Each row is a point on a tangle of strands that fork, close into loops and nearly touch. The rows are in no order.
In the rows, zero is written as 100.
Points whose rows are less than 102 apart are linked; no others are. Some points are linked to none.
k304: 76, 140, 105, 99, 123, 151, 115, 119, 103, 71, 80, 113, 84, 67, 127, 98, 103, 105, 80, 66, 69, 72, 102, 98, 125, 120, 143, 85, 100, 118, 87, 112, 119, 92, 120, 97, 104, 89
k567: 90, 110, 110, 117, 110, 141, 126, 40, 123, 77, 88, 124, 45, 95, 103, 78, 84, 99, 95, 77, 117, 91, 92, 111, 109, 103, 91, 65, 98, 97, 83, 109, 80, 105, 94, 135, 109, 109
k668: 82, 114, 118, 129, 115, 99, 155, 108, 84, 121, 77, 99, 117, 133, 146, 85, 84, 131, 90, 111, 118, 70, 126, 106, 91, 127, 79, 90, 99, 69, 96, 91, 138, 88, 83, 172, 95, 77
k49: 101, 105, 116, 119, 94, 126, 113, 80, 85, 100, 127, 116, 57, 121, 61, 88, 113, 111, 110, 122, 101, 88, 35, 95, 100, 105, 105, 82, 96, 88, 99, 86, 91, 78, 123, 110, 87, 101
k141: 118, 86, 99, 99, 90, 77, 75, 65, 107, 136, 141, 105, 82, 107, 47, 80, 129, 103, 115, 94, 108, 111, 84, 89, 87, 85, 89, 70, 90, 117, 111, 125, 75, 97, 117, 76, 100, 93
k771: 113, 139, 83, 117, 83, 75, 116, 110, 112, 108, 146, 105, 109, 125, 61, 106, 146, 104, 103, 103, 78, 92, 44, 100, 92, 73, 57, 95, 122, 65, 85, 114, 97, 70, 152, 102, 80, 101
k96: 102, 119, 82, 76, 75, 114, 77, 132, 70, 84, 110, 97, 97, 83, 99, 106, 127, 131, 103, 115, 82, 94, 90, 91, 77, 93, 126, 115, 99, 111, 102, 92, 86, 92, 111, 59, 76, 81
k176: 95, 125, 122, 103, 75, 125, 82, 99, 96, 131, 123, 109, 96, 109, 66, 102, 137, 136, 75, 105, 100, 111, 93, 117, 96, 114, 111, 70, 120, 142, 102, 112, 114, 86, 93, 61, 52, 88
k866: 78, 84, 139, 132, 140, 137, 124, 84, 104, 98, 104, 112, 100, 129, 84, 88, 89, 116, 98, 131, 80, 82, 61, 110, 136, 131, 129, 81, 128, 124, 97, 109, 121, 99, 88, 118, 60, 111
k890: 86, 126, 94, 107, 104, 125, 128, 134, 103, 79, 113, 109, 119, 112, 91, 106, 116, 115, 100, 122, 35, 61, 42, 89, 107, 101, 106, 107, 128, 70, 77, 91, 118, 81, 149, 96, 59, 100
k738: 104, 161, 85, 133, 87, 107, 127, 127, 116, 109, 132, 102, 126, 118, 73, 116, 135, 135, 84, 106, 87, 103, 56, 122, 98, 82, 59, 110, 139, 81, 65, 110, 103, 66, 122, 88, 55, 107
k585: 128, 97, 94, 101, 89, 81, 110, 74, 121, 79, 115, 106, 54, 91, 66, 74, 93, 71, 137, 86, 110, 86, 48, 59, 99, 67, 89, 69, 76, 84, 92, 86, 72, 91, 143, 113, 123, 99
k627: 78, 115, 112, 122, 129, 123, 120, 76, 110, 92, 86, 109, 113, 107, 123, 88, 109, 111, 71, 68, 94, 81, 131, 125, 123, 118, 102, 83, 113, 113, 97, 122, 107, 102, 86, 120, 102, 93
k835: 65, 135, 107, 126, 107, 115, 148, 115, 77, 118, 78, 107, 76, 105, 131, 75, 86, 124, 76, 93, 127, 71, 137, 126, 109, 132, 110, 84, 98, 82, 105, 93, 142, 85, 73, 157, 127, 60
k521: 75, 127, 113, 124, 119, 148, 119, 53, 123, 84, 87, 126, 65, 87, 98, 87, 109, 112, 81, 72, 102, 86, 101, 129, 130, 115, 112, 63, 111, 122, 85, 124, 89, 97, 94, 116, 93, 105
k800: 96, 159, 93, 82, 64, 122, 96, 140, 83, 94, 124, 102, 89, 78, 78, 113, 135, 135, 93, 104, 77, 89, 68, 98, 81, 96, 129, 87, 121, 112, 86, 101, 113, 73, 124, 55, 51, 80
k62: 117, 81, 95, 96, 116, 75, 67, 122, 120, 125, 110, 92, 150, 105, 102, 112, 119, 71, 94, 74, 60, 99, 102, 67, 90, 77, 86, 102, 114, 100, 109, 114, 116, 140, 104, 69, 124, 105
k215: 89, 103, 116, 138, 122, 107, 151, 95, 109, 95, 99, 109, 135, 139, 110, 103, 101, 115, 103, 110, 83, 85, 87, 105, 120, 114, 75, 93, 112, 83, 96, 114, 113, 83, 106, 135, 78, 104
k261: 117, 127, 77, 109, 92, 60, 66, 97, 122, 113, 121, 104, 92, 99, 75, 101, 146, 74, 90, 34, 93, 104, 77, 91, 98, 54, 60, 80, 94, 121, 103, 140, 111, 105, 153, 94, 141, 95
k249: 106, 73, 73, 113, 112, 83, 43, 135, 74, 121, 89, 91, 137, 102, 115, 118, 125, 89, 78, 66, 77, 133, 131, 97, 110, 99, 88, 146, 88, 126, 125, 121, 142, 120, 106, 72, 155, 126
k756: 64, 153, 104, 118, 106, 118, 142, 146, 93, 105, 81, 102, 102, 97, 137, 95, 99, 114, 78, 85, 102, 61, 137, 121, 102, 129, 128, 69, 109, 83, 96, 110, 134, 75, 93, 125, 114, 56
k931: 135, 75, 88, 106, 113, 48, 94, 104, 110, 116, 94, 79, 123, 64, 103, 120, 76, 54, 111, 69, 109, 119, 116, 95, 122, 91, 78, 112, 82, 117, 111, 86, 113, 101, 66, 127, 182, 110
k811: 100, 121, 114, 91, 68, 125, 65, 121, 85, 114, 103, 100, 130, 86, 92, 104, 127, 146, 62, 91, 112, 128, 135, 124, 87, 116, 117, 93, 113, 143, 111, 115, 121, 97, 81, 61, 47, 86
k287: 114, 82, 123, 120, 116, 75, 108, 74, 111, 135, 127, 102, 114, 126, 86, 83, 102, 57, 112, 101, 103, 73, 92, 83, 86, 99, 99, 64, 94, 78, 115, 110, 97, 104, 89, 134, 119, 87
k632: 99, 120, 97, 116, 119, 113, 85, 64, 143, 107, 106, 110, 96, 99, 87, 95, 113, 84, 69, 36, 109, 73, 133, 110, 119, 83, 100, 75, 122, 134, 97, 147, 83, 122, 94, 93, 131, 91
k289: 103, 108, 103, 110, 109, 135, 122, 84, 75, 132, 91, 118, 34, 78, 102, 79, 61, 59, 93, 83, 162, 83, 105, 72, 107, 80, 111, 115, 83, 80, 61, 63, 127, 118, 62, 146, 164, 98
k801: 102, 35, 128, 75, 117, 93, 86, 47, 121, 97, 89, 90, 85, 94, 92, 91, 51, 80, 107, 112, 127, 140, 116, 101, 113, 101, 102, 103, 78, 116, 117, 95, 68, 116, 68, 102, 107, 119
k34: 81, 80, 145, 111, 147, 143, 104, 88, 85, 93, 86, 111, 97, 107, 103, 85, 83, 123, 85, 122, 89, 92, 91, 112, 138, 142, 164, 91, 108, 136, 110, 103, 127, 104, 68, 110, 76, 101
k126: 92, 86, 116, 132, 130, 92, 155, 108, 83, 99, 82, 101, 134, 147, 130, 95, 83, 137, 106, 120, 102, 83, 99, 100, 109, 128, 62, 101, 98, 65, 96, 97, 133, 82, 100, 168, 75, 96
k717: 104, 104, 112, 99, 100, 104, 109, 103, 92, 129, 114, 90, 99, 96, 117, 97, 96, 83, 92, 94, 118, 74, 152, 107, 72, 111, 115, 90, 104, 97, 103, 93, 85, 101, 57, 111, 122, 72
k330: 124, 69, 91, 96, 100, 102, 67, 102, 62, 129, 100, 97, 82, 96, 95, 106, 52, 75, 121, 123, 146, 116, 91, 71, 133, 90, 105, 128, 57, 96, 89, 68, 147, 100, 50, 126, 177, 144
k359: 122, 89, 89, 69, 81, 71, 75, 116, 91, 104, 105, 88, 117, 91, 113, 109, 122, 114, 101, 94, 121, 129, 148, 123, 69, 86, 87, 113, 94, 106, 109, 98, 73, 105, 83, 82, 106, 96
k575: 105, 96, 105, 103, 95, 65, 117, 58, 139, 111, 111, 100, 101, 108, 93, 86, 98, 84, 109, 83, 129, 113, 115, 111, 96, 87, 65, 60, 90, 95, 109, 116, 67, 85, 107, 118, 109, 98
k748: 99, 120, 67, 85, 87, 100, 62, 122, 84, 85, 94, 111, 94, 86, 102, 109, 140, 125, 77, 66, 86, 122, 99, 105, 95, 72, 90, 143, 91, 137, 105, 121, 107, 107, 140, 76, 101, 112
k759: 109, 74, 87, 105, 109, 98, 65, 130, 58, 121, 104, 92, 128, 97, 118, 116, 112, 90, 92, 99, 88, 103, 134, 103, 98, 113, 102, 136, 84, 108, 117, 104, 122, 110, 68, 85, 147, 116
k783: 114, 88, 61, 80, 92, 62, 84, 162, 94, 71, 82, 85, 145, 100, 118, 114, 111, 79, 127, 105, 57, 114, 93, 79, 92, 79, 93, 146, 102, 80, 117, 87, 104, 109, 162, 73, 100, 111
k520: 113, 62, 86, 93, 101, 87, 40, 69, 93, 125, 125, 97, 64, 91, 52, 92, 103, 87, 128, 113, 112, 118, 59, 80, 112, 91, 123, 101, 69, 127, 118, 113, 83, 118, 91, 70, 144, 114
k70: 105, 84, 103, 68, 78, 85, 81, 95, 99, 103, 82, 90, 130, 92, 119, 108, 112, 124, 76, 91, 127, 143, 184, 144, 67, 113, 75, 112, 111, 113, 108, 107, 72, 112, 73, 74, 71, 100
k927: 92, 107, 94, 95, 107, 105, 109, 122, 106, 81, 111, 102, 142, 115, 95, 111, 111, 113, 98, 121, 51, 82, 72, 92, 104, 94, 106, 122, 134, 79, 89, 105, 107, 101, 128, 79, 46, 97
k240: 107, 96, 110, 126, 129, 68, 112, 93, 131, 132, 120, 98, 132, 126, 100, 88, 116, 46, 96, 74, 78, 62, 96, 73, 101, 85, 81, 63, 106, 73, 111, 123, 117, 118, 110, 120, 134, 80
k41: 125, 67, 85, 71, 90, 68, 82, 128, 80, 79, 98, 82, 129, 92, 122, 114, 92, 96, 120, 122, 119, 126, 131, 106, 86, 93, 102, 134, 86, 84, 113, 83, 79, 106, 86, 92, 106, 98
k255: 108, 116, 94, 117, 96, 68, 135, 103, 121, 107, 105, 105, 85, 107, 105, 70, 70, 48, 109, 88, 142, 76, 96, 71, 87, 70, 89, 74, 83, 49, 98, 82, 99, 98, 113, 154, 158, 70
k827: 87, 56, 117, 67, 98, 94, 111, 47, 106, 73, 72, 93, 74, 104, 98, 85, 49, 98, 98, 119, 122, 157, 115, 108, 101, 111, 81, 96, 74, 86, 102, 84, 97, 108, 74, 125, 81, 123
k380: 118, 106, 79, 98, 92, 59, 110, 111, 127, 74, 117, 96, 94, 98, 84, 91, 101, 52, 138, 85, 77, 89, 44, 61, 99, 59, 70, 81, 80, 78, 105, 79, 103, 83, 154, 121, 136, 97
k317: 114, 85, 104, 79, 98, 117, 131, 105, 84, 113, 89, 84, 80, 66, 137, 114, 39, 78, 104, 101, 136, 92, 148, 93, 72, 98, 110, 136, 96, 73, 73, 61, 90, 112, 30, 121, 124, 102
k324: 90, 155, 108, 106, 78, 121, 112, 148, 82, 110, 116, 104, 115, 95, 97, 115, 144, 126, 87, 103, 68, 84, 66, 110, 98, 117, 119, 71, 122, 95, 79, 103, 140, 64, 117, 78, 47, 80
k452: 89, 93, 110, 106, 85, 129, 95, 105, 50, 117, 104, 101, 83, 114, 103, 97, 120, 126, 100, 135, 107, 110, 100, 119, 87, 132, 127, 97, 82, 113, 117, 82, 113, 83, 75, 98, 89, 85
k63: 84, 137, 119, 116, 107, 119, 141, 122, 111, 112, 109, 101, 119, 108, 116, 94, 111, 88, 113, 119, 70, 31, 77, 80, 78, 111, 130, 56, 121, 65, 82, 97, 121, 86, 94, 120, 76, 71
k829: 94, 93, 83, 85, 87, 110, 59, 133, 64, 96, 97, 82, 117, 93, 99, 109, 110, 120, 99, 136, 86, 100, 97, 106, 102, 110, 147, 133, 112, 112, 114, 91, 108, 114, 99, 48, 51, 87
k989: 73, 80, 121, 71, 82, 106, 120, 59, 106, 75, 59, 99, 49, 108, 92, 101, 59, 113, 103, 145, 121, 149, 93, 108, 91, 120, 64, 94, 92, 81, 87, 70, 94, 100, 87, 116, 57, 130
k978: 86, 87, 131, 75, 107, 128, 125, 58, 130, 75, 75, 105, 85, 88, 112, 90, 60, 105, 97, 118, 112, 102, 128, 103, 86, 116, 108, 84, 111, 108, 89, 89, 57, 112, 70, 105, 66, 121
k368: 80, 113, 121, 74, 85, 114, 123, 59, 119, 95, 77, 97, 62, 80, 117, 95, 72, 114, 103, 113, 117, 107, 143, 115, 61, 118, 76, 72, 100, 91, 92, 88, 59, 99, 77, 108, 79, 105
k587: 88, 100, 97, 91, 121, 126, 100, 114, 108, 65, 98, 108, 130, 99, 107, 98, 98, 107, 94, 111, 59, 77, 90, 86, 114, 107, 140, 114, 125, 113, 93, 107, 93, 113, 120, 73, 61, 102
k558: 98, 150, 87, 113, 78, 110, 119, 113, 115, 83, 107, 107, 127, 100, 96, 115, 131, 134, 91, 97, 96, 104, 98, 122, 98, 82, 77, 102, 136, 109, 77, 114, 87, 74, 120, 87, 43, 106
k272: 93, 91, 131, 103, 84, 132, 90, 123, 64, 138, 95, 85, 102, 98, 122, 98, 104, 123, 101, 144, 120, 107, 139, 134, 73, 154, 139, 98, 83, 114, 112, 85, 126, 81, 38, 107, 87, 87
k369: 90, 115, 93, 105, 82, 87, 122, 105, 79, 99, 96, 107, 118, 124, 122, 110, 129, 135, 88, 111, 111, 118, 116, 140, 88, 120, 68, 95, 107, 91, 103, 94, 104, 75, 102, 106, 76, 95
k170: 87, 121, 88, 98, 105, 94, 100, 51, 132, 101, 95, 112, 61, 86, 96, 92, 109, 102, 71, 38, 131, 105, 141, 133, 100, 84, 78, 77, 110, 117, 95, 145, 64, 115, 89, 99, 124, 97
k174: 85, 125, 119, 104, 85, 122, 96, 77, 122, 128, 110, 107, 97, 94, 90, 96, 122, 126, 78, 89, 116, 99, 136, 119, 85, 111, 98, 66, 120, 138, 101, 119, 75, 93, 83, 80, 72, 92
k749: 134, 113, 69, 80, 96, 39, 86, 93, 150, 67, 105, 90, 97, 69, 78, 95, 111, 77, 134, 54, 89, 106, 70, 90, 110, 45, 71, 96, 88, 136, 96, 107, 83, 87, 152, 99, 131, 104
k45: 83, 112, 103, 110, 120, 137, 101, 91, 117, 75, 96, 120, 121, 100, 84, 105, 113, 129, 79, 99, 78, 102, 84, 113, 137, 110, 133, 109, 125, 136, 88, 122, 108, 101, 109, 79, 49, 109
k689: 116, 77, 73, 89, 85, 74, 42, 118, 71, 113, 117, 83, 103, 100, 92, 119, 89, 77, 143, 146, 105, 102, 76, 71, 98, 86, 120, 118, 75, 92, 113, 87, 105, 111, 69, 81, 145, 124
k492: 94, 81, 94, 100, 90, 120, 77, 97, 52, 103, 109, 102, 72, 110, 91, 101, 114, 111, 110, 129, 112, 111, 71, 97, 107, 100, 121, 116, 73, 107, 119, 85, 106, 101, 92, 86, 108, 96
k232: 119, 81, 94, 111, 118, 128, 99, 94, 77, 131, 84, 111, 64, 83, 102, 110, 54, 59, 100, 90, 134, 108, 99, 56, 125, 92, 97, 136, 79, 98, 65, 64, 132, 119, 62, 139, 180, 128
k566: 93, 112, 106, 102, 58, 95, 126, 91, 77, 114, 100, 105, 77, 118, 112, 102, 114, 124, 108, 125, 131, 121, 109, 125, 62, 117, 63, 83, 92, 84, 113, 71, 89, 76, 91, 118, 82, 89
k202: 116, 92, 109, 92, 113, 125, 106, 48, 119, 85, 98, 113, 42, 81, 87, 74, 66, 83, 109, 72, 120, 89, 85, 76, 104, 87, 110, 81, 78, 104, 81, 86, 58, 114, 94, 111, 130, 108
k662: 120, 96, 90, 88, 97, 54, 103, 71, 141, 84, 120, 98, 101, 90, 76, 85, 106, 85, 124, 75, 110, 118, 86, 102, 115, 66, 67, 75, 87, 112, 108, 118, 69, 83, 130, 106, 111, 103
k124: 89, 130, 106, 98, 98, 117, 88, 158, 84, 91, 78, 101, 154, 88, 123, 107, 131, 131, 69, 78, 72, 101, 139, 101, 108, 119, 123, 106, 122, 109, 99, 116, 146, 93, 106, 74, 63, 86
k316: 83, 129, 105, 112, 107, 119, 91, 163, 81, 119, 93, 86, 129, 81, 132, 107, 122, 97, 67, 63, 71, 70, 145, 103, 98, 111, 127, 90, 114, 103, 101, 110, 148, 100, 95, 82, 118, 74
k335: 107, 77, 58, 81, 96, 84, 39, 118, 82, 119, 113, 76, 87, 81, 85, 124, 94, 82, 144, 139, 81, 90, 54, 59, 97, 81, 134, 119, 90, 96, 110, 91, 88, 140, 86, 51, 130, 124
k439: 119, 92, 107, 105, 107, 74, 113, 81, 120, 109, 111, 95, 109, 103, 115, 94, 87, 75, 106, 86, 123, 95, 128, 98, 89, 90, 90, 81, 93, 88, 109, 98, 67, 98, 86, 126, 128, 88
k834: 82, 62, 147, 99, 136, 140, 116, 104, 87, 95, 68, 94, 105, 111, 115, 84, 53, 115, 104, 141, 103, 85, 102, 96, 113, 136, 165, 109, 109, 111, 108, 84, 125, 111, 60, 118, 65, 100
k469: 102, 63, 119, 93, 120, 117, 103, 103, 89, 90, 89, 93, 117, 117, 123, 91, 68, 100, 106, 126, 96, 87, 107, 79, 97, 109, 127, 121, 95, 89, 104, 86, 104, 111, 74, 116, 95, 95
k386: 99, 80, 92, 99, 92, 61, 114, 114, 82, 82, 86, 101, 145, 131, 117, 116, 111, 127, 89, 108, 101, 135, 116, 134, 110, 109, 64, 122, 95, 85, 116, 106, 106, 78, 118, 116, 63, 101
k77: 121, 114, 86, 97, 72, 63, 123, 112, 113, 83, 136, 94, 101, 108, 71, 109, 118, 85, 129, 107, 83, 97, 41, 87, 95, 65, 66, 90, 97, 63, 92, 96, 83, 61, 160, 109, 93, 96
k391: 118, 81, 80, 90, 84, 95, 58, 116, 56, 106, 104, 88, 82, 89, 101, 115, 72, 86, 127, 133, 128, 117, 87, 76, 111, 91, 109, 131, 58, 93, 105, 73, 111, 102, 65, 105, 162, 136
k130: 126, 68, 79, 75, 100, 49, 83, 154, 91, 73, 84, 78, 160, 95, 126, 114, 96, 81, 125, 112, 87, 121, 124, 89, 91, 90, 92, 139, 89, 76, 113, 80, 101, 111, 112, 94, 109, 104
k862: 104, 105, 89, 110, 120, 115, 91, 86, 122, 92, 115, 113, 103, 106, 92, 98, 123, 77, 92, 81, 48, 73, 63, 75, 101, 85, 102, 92, 113, 112, 91, 123, 106, 119, 141, 87, 106, 103
k378: 87, 151, 121, 127, 91, 114, 132, 128, 88, 127, 118, 110, 107, 110, 97, 97, 140, 110, 101, 109, 78, 58, 67, 109, 88, 121, 114, 46, 122, 81, 84, 100, 133, 72, 96, 106, 66, 73
k767: 124, 98, 93, 95, 103, 97, 92, 58, 133, 73, 106, 116, 45, 71, 73, 81, 89, 89, 131, 71, 111, 81, 62, 65, 95, 77, 97, 74, 83, 112, 85, 114, 44, 100, 133, 90, 125, 100
k193: 83, 96, 112, 120, 149, 120, 134, 89, 109, 79, 71, 108, 116, 101, 143, 91, 76, 105, 72, 68, 84, 70, 139, 107, 133, 120, 99, 111, 102, 103, 97, 119, 120, 111, 90, 144, 118, 97
k719: 115, 94, 58, 70, 79, 48, 45, 162, 84, 90, 96, 77, 129, 87, 99, 124, 131, 89, 132, 118, 71, 123, 76, 76, 86, 64, 101, 148, 100, 100, 124, 95, 107, 122, 140, 48, 105, 109
k51: 90, 122, 96, 133, 119, 123, 115, 82, 118, 101, 93, 122, 57, 104, 104, 76, 89, 66, 82, 59, 103, 52, 105, 96, 114, 102, 109, 86, 100, 98, 101, 104, 110, 120, 107, 134, 165, 76
k976: 92, 90, 133, 124, 115, 110, 128, 87, 105, 105, 111, 104, 118, 139, 96, 97, 100, 102, 110, 132, 87, 81, 85, 106, 98, 128, 100, 81, 120, 96, 101, 98, 98, 88, 90, 122, 62, 99
k30: 78, 114, 104, 85, 96, 92, 116, 40, 132, 101, 86, 102, 62, 77, 98, 98, 85, 104, 85, 76, 127, 113, 161, 139, 77, 106, 70, 69, 109, 100, 96, 120, 53, 106, 80, 102, 101, 103
k755: 112, 80, 81, 73, 78, 112, 85, 131, 44, 96, 83, 88, 79, 85, 125, 105, 64, 107, 117, 138, 134, 121, 111, 80, 94, 83, 113, 145, 56, 75, 86, 55, 124, 103, 59, 114, 131, 130
k511: 98, 104, 91, 83, 83, 110, 72, 150, 65, 84, 75, 97, 147, 95, 112, 103, 120, 132, 81, 116, 88, 111, 127, 119, 107, 127, 144, 136, 120, 110, 110, 96, 120, 107, 103, 59, 40, 91
k951: 93, 91, 74, 102, 98, 111, 80, 100, 68, 71, 95, 115, 66, 111, 85, 111, 109, 123, 88, 102, 76, 115, 43, 107, 137, 99, 112, 153, 87, 108, 113, 101, 115, 97, 157, 90, 97, 104
k262: 111, 90, 120, 119, 88, 102, 119, 77, 85, 114, 123, 110, 78, 125, 81, 78, 101, 82, 118, 116, 118, 88, 65, 81, 77, 99, 97, 71, 86, 72, 105, 83, 91, 90, 108, 130, 102, 91
k975: 112, 107, 90, 116, 103, 48, 91, 103, 139, 117, 118, 91, 129, 118, 96, 96, 136, 60, 96, 49, 91, 94, 104, 96, 113, 68, 56, 73, 101, 91, 118, 135, 120, 102, 132, 107, 150, 88
k961: 104, 112, 124, 93, 95, 118, 110, 137, 72, 121, 102, 79, 122, 84, 139, 106, 107, 108, 88, 107, 111, 77, 153, 125, 74, 131, 138, 90, 106, 103, 96, 91, 123, 89, 54, 107, 93, 67
k61: 105, 112, 114, 129, 91, 92, 113, 52, 131, 126, 131, 115, 82, 113, 58, 84, 123, 98, 117, 94, 118, 100, 87, 102, 91, 93, 70, 55, 102, 99, 93, 122, 60, 87, 124, 105, 91, 105
k270: 88, 116, 108, 117, 81, 79, 133, 72, 129, 104, 103, 110, 86, 112, 79, 115, 97, 121, 107, 132, 114, 153, 70, 148, 104, 115, 32, 105, 102, 86, 90, 88, 80, 68, 115, 105, 61, 132
k999: 87, 88, 107, 85, 89, 110, 73, 97, 85, 112, 87, 99, 118, 97, 105, 105, 118, 136, 68, 108, 117, 137, 156, 140, 91, 131, 108, 107, 107, 138, 116, 102, 94, 103, 72, 67, 65, 102
k685: 94, 103, 95, 74, 113, 133, 123, 127, 78, 44, 53, 103, 91, 61, 148, 95, 59, 107, 89, 88, 71, 85, 126, 87, 101, 111, 121, 133, 95, 85, 84, 70, 103, 114, 94, 108, 105, 107
k523: 103, 61, 108, 108, 102, 121, 66, 73, 73, 117, 118, 97, 64, 111, 69, 88, 88, 90, 121, 130, 115, 106, 65, 82, 113, 96, 135, 105, 74, 109, 120, 96, 98, 117, 74, 96, 123, 109
k933: 95, 67, 90, 95, 97, 52, 110, 106, 104, 74, 87, 86, 150, 131, 94, 115, 86, 110, 107, 128, 110, 144, 90, 129, 133, 110, 76, 134, 103, 81, 119, 90, 98, 83, 128, 103, 49, 108
k25: 75, 145, 96, 109, 108, 132, 132, 129, 116, 76, 99, 102, 107, 90, 119, 100, 105, 88, 115, 103, 37, 40, 71, 72, 97, 99, 126, 83, 121, 77, 76, 96, 120, 92, 133, 92, 88, 86
k43: 90, 72, 104, 76, 78, 89, 94, 77, 99, 71, 87, 89, 70, 100, 78, 110, 62, 117, 123, 142, 124, 133, 67, 102, 115, 93, 104, 121, 97, 89, 107, 80, 59, 97, 125, 76, 57, 107
k522: 122, 66, 113, 84, 126, 105, 115, 111, 93, 87, 88, 93, 120, 87, 135, 106, 45, 74, 107, 102, 107, 85, 133, 72, 91, 105, 115, 135, 94, 82, 89, 75, 90, 119, 58, 121, 124, 100
k26: 94, 84, 125, 93, 107, 128, 125, 79, 113, 81, 91, 107, 104, 115, 112, 93, 76, 105, 110, 130, 101, 96, 94, 94, 94, 113, 116, 92, 109, 103, 100, 84, 72, 101, 84, 110, 67, 106
k510: 74, 85, 107, 71, 80, 100, 118, 75, 100, 58, 65, 91, 60, 114, 88, 106, 56, 126, 107, 146, 121, 145, 63, 111, 107, 108, 77, 119, 100, 68, 91, 58, 81, 92, 121, 97, 43, 127
k703: 104, 67, 79, 106, 135, 94, 96, 115, 101, 80, 75, 96, 127, 99, 135, 104, 86, 80, 91, 66, 57, 106, 116, 86, 120, 108, 86, 135, 88, 112, 115, 111, 124, 118, 136, 103, 137, 119
k6: 95, 76, 97, 86, 90, 83, 82, 70, 109, 93, 113, 98, 88, 107, 65, 104, 93, 119, 106, 131, 111, 131, 80, 111, 109, 89, 102, 114, 102, 116, 117, 105, 62, 101, 127, 73, 65, 107
k213: 123, 82, 79, 87, 94, 76, 37, 71, 106, 131, 133, 106, 71, 95, 43, 96, 126, 107, 112, 92, 108, 124, 62, 85, 103, 70, 106, 104, 84, 135, 108, 136, 88, 115, 120, 51, 107, 99
k231: 114, 75, 87, 103, 112, 71, 39, 125, 119, 108, 93, 94, 158, 102, 97, 110, 123, 86, 80, 59, 65, 126, 116, 81, 106, 79, 85, 131, 112, 124, 123, 126, 133, 139, 113, 71, 113, 117
k268: 125, 121, 65, 93, 104, 57, 68, 106, 132, 87, 97, 100, 80, 76, 93, 108, 129, 78, 106, 34, 81, 113, 73, 82, 100, 58, 72, 100, 91, 144, 95, 124, 92, 106, 160, 92, 149, 109
k294: 117, 79, 90, 63, 80, 99, 107, 116, 57, 103, 82, 85, 82, 73, 140, 111, 48, 92, 111, 119, 141, 121, 147, 96, 76, 94, 88, 144, 74, 62, 73, 62, 115, 102, 36, 125, 131, 117
k146: 77, 146, 98, 109, 104, 112, 123, 153, 110, 112, 92, 85, 112, 88, 134, 101, 99, 82, 79, 78, 80, 43, 142, 100, 90, 106, 131, 82, 123, 84, 98, 102, 123, 102, 89, 99, 130, 55
k180: 104, 53, 111, 76, 105, 76, 77, 54, 137, 106, 107, 90, 101, 98, 73, 93, 79, 98, 115, 117, 123, 136, 111, 100, 111, 97, 97, 94, 90, 125, 117, 112, 58, 110, 106, 73, 82, 108
k76: 108, 87, 100, 93, 117, 123, 71, 125, 75, 107, 100, 93, 125, 83, 111, 108, 109, 96, 82, 93, 84, 87, 138, 100, 97, 115, 133, 126, 103, 123, 104, 103, 108, 115, 64, 76, 113, 102
k54: 102, 111, 103, 126, 85, 101, 107, 57, 105, 112, 127, 124, 62, 124, 52, 98, 126, 112, 102, 95, 111, 121, 48, 125, 109, 104, 72, 80, 99, 105, 99, 111, 82, 75, 134, 110, 84, 114
k112: 101, 109, 94, 135, 131, 111, 107, 85, 134, 117, 102, 109, 88, 107, 96, 96, 103, 53, 70, 41, 92, 58, 111, 94, 117, 97, 103, 87, 116, 117, 108, 133, 103, 134, 103, 106, 166, 88
k234: 91, 146, 101, 111, 83, 117, 122, 102, 126, 95, 102, 101, 115, 100, 108, 103, 123, 116, 93, 89, 110, 82, 120, 117, 84, 95, 93, 70, 127, 108, 80, 117, 72, 87, 99, 92, 66, 96
k676: 86, 92, 95, 108, 92, 70, 121, 80, 135, 87, 88, 102, 126, 114, 83, 118, 84, 121, 98, 134, 110, 162, 89, 152, 125, 116, 47, 126, 113, 87, 100, 106, 82, 88, 114, 98, 36, 136
k518: 90, 96, 127, 102, 68, 77, 128, 70, 112, 109, 102, 107, 75, 119, 90, 104, 98, 107, 117, 134, 125, 133, 94, 127, 77, 119, 48, 79, 86, 88, 107, 80, 78, 73, 102, 121, 73, 110
k219: 118, 93, 90, 83, 116, 102, 67, 123, 106, 109, 107, 88, 138, 82, 107, 113, 111, 81, 84, 67, 68, 75, 128, 70, 84, 90, 117, 112, 125, 115, 100, 111, 91, 140, 78, 56, 119, 100
k372: 108, 93, 57, 75, 79, 78, 35, 134, 76, 110, 112, 79, 98, 87, 83, 122, 122, 101, 127, 131, 80, 101, 68, 75, 88, 67, 128, 135, 98, 101, 108, 102, 94, 128, 111, 30, 96, 103
k873: 101, 100, 106, 115, 116, 121, 125, 85, 89, 112, 99, 114, 55, 86, 111, 88, 68, 68, 85, 74, 129, 73, 119, 82, 100, 92, 114, 104, 89, 86, 95, 84, 104, 115, 67, 136, 159, 81

How many points has the smallest loop of links through each point below? Write - if it is on no loop.
k933 | 7
k294 | 18
k34 | 6
k231 | 6
k827 | 7
k359 | -
k61 | 7
k272 | 12
k975 | 9

Name the points in between on the shortest way along the links from the first point to the second, in order.
k174; k215 | k176 > k811 > k999 > k70 > k359 > k41 > k130 > k783 > k719 > k372 > k335 > k689 > k391 > k755 > k294 > k317 > k522 > k469 > k26 > k976
k268; k520 | k749 > k662 > k575 > k61 > k141 > k213
k193; k174 | k627 > k521 > k567 > k202 > k767 > k585 > k380 > k77 > k771 > k738 > k558 > k234
k829; k668 | k511 > k124 > k316 > k146 > k756 > k835
k492; k49 | k523 > k520 > k213 > k141 > k61 > k54
